Each row is a point on a landscape with many valleys, with its height.
A ball rolls from a point to the lowest of its 5 nearest points, and stops where none of them is lower. Distance is the straight distance between rows; heights are no part of it.
Linan: [  7   1  -8   4 -38 -40  13   9]  h=1.20
zut: [  5  29 -24  11  -9  11 -15  11]  h=2.51
kalo: [  3  19 -19   3 -22  -9 -12  12]  h=2.33
muv: [ 18 -10   2   1 -45 -44  24  15]  h=1.33
bures: [ 4 10 -4  2 21 20  6 -2]  h=2.93
Votel: [  8  -9   9 -26  -9  30  -8   6]  h=2.24
bokam: [-10 -15  17 -20  22  13   7  -3]  h=2.41
Vazak: [ 13  13 -18  17 -40 -37   3  11]  h=0.99
zupi: [ 20   9  -5  12  28  27  26 -11]  h=3.89
bogi: [-11   7  -1   0  24  10   6  -1]  h=1.30
vir: [-16  10  -4  26  24  -1 -12  -8]  h=4.50
Sivu: [-18   3   0 -12   3  -8  -7   4]  h=2.62
tefu: [  4   1 -10 -12 -35 -23  -4  12]  h=1.75
Neb: [ 16   5  -2 -12  16  35  10  -1]  h=3.48
Piga: [-23  -1   4 -14  12  -7  -6  -2]  h=2.77
nupon: [ 14  17 -11  -8  -2  27  -7   9]  h=2.79
veza: [ 19   7  -7  31 -36 -45  19  16]  h=1.59
zeto: [  9   8  -8 -19 -14  24 -11  14]  h=2.80
munaz: [-12  18 -11  17   7  -1 -13   3]  h=5.52
gagud: [  0  -9  11 -21  16  22   6  -2]  h=2.11
gamig: [-2 13 -9 -7  4 14 -6  7]  h=2.88
zife: [-14   5  -7  -8 -14 -15 -10   9]  h=2.17
vata: [ 11   1  -1  20 -34 -48  26  12]  h=1.36
zuvop: [ -6 -27  29 -31  -3  20 -14  -3]  h=0.61
Rel: [  4 -25  24 -28 -35  16 -32   2]  h=2.69
Bitaz: [ -3  10 -11  50  24  -2 -29  -4]  h=5.36
zube: [ -7 -25  26 -26  20  18   8 -11]  h=2.63
Pogos: [ 11 -10   0 -16 -45 -26  -2  14]  h=1.83
Nezuf: [-24   8  -7   8  -2 -25 -10   0]  h=2.85
silod: [ -1  16 -10  22  28  14  -4  -3]  h=5.28
laza: [ 19 -14   9 -11  24  25  31 -15]  h=3.03
Tolod: [-26   7  -7  26   0 -37 -14  -5]  h=3.29
Nuku: [ -1  15 -20  18 -27 -34  -5   9]  h=1.67
Ruto: [ 33 -12   1  -1  22  16  44 -28]  h=3.47
lefid: [-24 -15  15 -23  13   1  -3  -4]  h=2.43
vumo: [-15 -17  19 -31  -3   5 -12   2]  h=1.79
Sofuf: [ 20  -8  13 -22   7  42  11  -1]  h=0.75
Zoto: [ -5 -10   1 -25 -31 -17 -10   7]  h=1.84
reke: [ 32  -9   3 -10  21  26  36 -18]  h=3.37
vopil: [ 11  16 -21  32 -30 -37  -4  11]  h=1.63
dako: [-33   2  -1   5  16 -19  -5  -3]  h=3.22
bilit: [  7 -21  21 -28   9  28   7  -7]  h=2.10
fim: [-10  -5  -2  -7 -26 -37   4   5]  h=1.50
pirum: [ 22 -13  13 -21  17  37  20 -11]  h=2.61
beka: [ -6  16 -16  43   1 -20 -24   2]  h=4.51
rela: [ -2 -28  25 -29 -30  13 -26   1]  h=2.39
mufa: [ -3  21 -14  38  17   6 -18  -1]  h=5.50
puba: [  1  -5  -2   0 -35 -48  14  10]  h=1.31
Vose: [ 12   3   1   5  31  23  26 -14]  h=3.21
Sene: [  9   8  -6  43  38  16  -3 -13]  h=6.80
tuze: [ -4   1   0 -25  -5  13 -10   6]  h=2.73
pegom: [-35   1  -4  23   7 -37 -11  -5]  h=3.36
Fezig: [ -6 -16  15 -30   3  21  -3   1]  h=1.68
lubu: [  9   5  -5  23  40  18  19 -17]  h=4.39
sus: [-24   5  -6  41  17 -21 -23  -8]  h=3.67
kovom: [ -3  12   0  33  42  14   7 -11]  h=5.59
Bakef: [  5 -16  14 -27 -33  16 -25   7]  h=2.81
Dovum: [  0  -2   8  -6  28  17  20 -12]  h=2.60

Where does a ball stop that starts at each point below?
Nezuf | Vazak
laza | bogi
Sivu | Vazak
vir | Vazak
zut | Vazak
lefid | zuvop
silod | bogi

Call two points neighbours if one is among the 5 nearest of the other. Go from one point of each pair to the other, from neighbour to neighbour, staying as low as possible. Name the highest point that can't be avoided.
bogi, Sofuf | Dovum
zuvop, Vazak | Sivu
Sofuf, zuvop | bilit
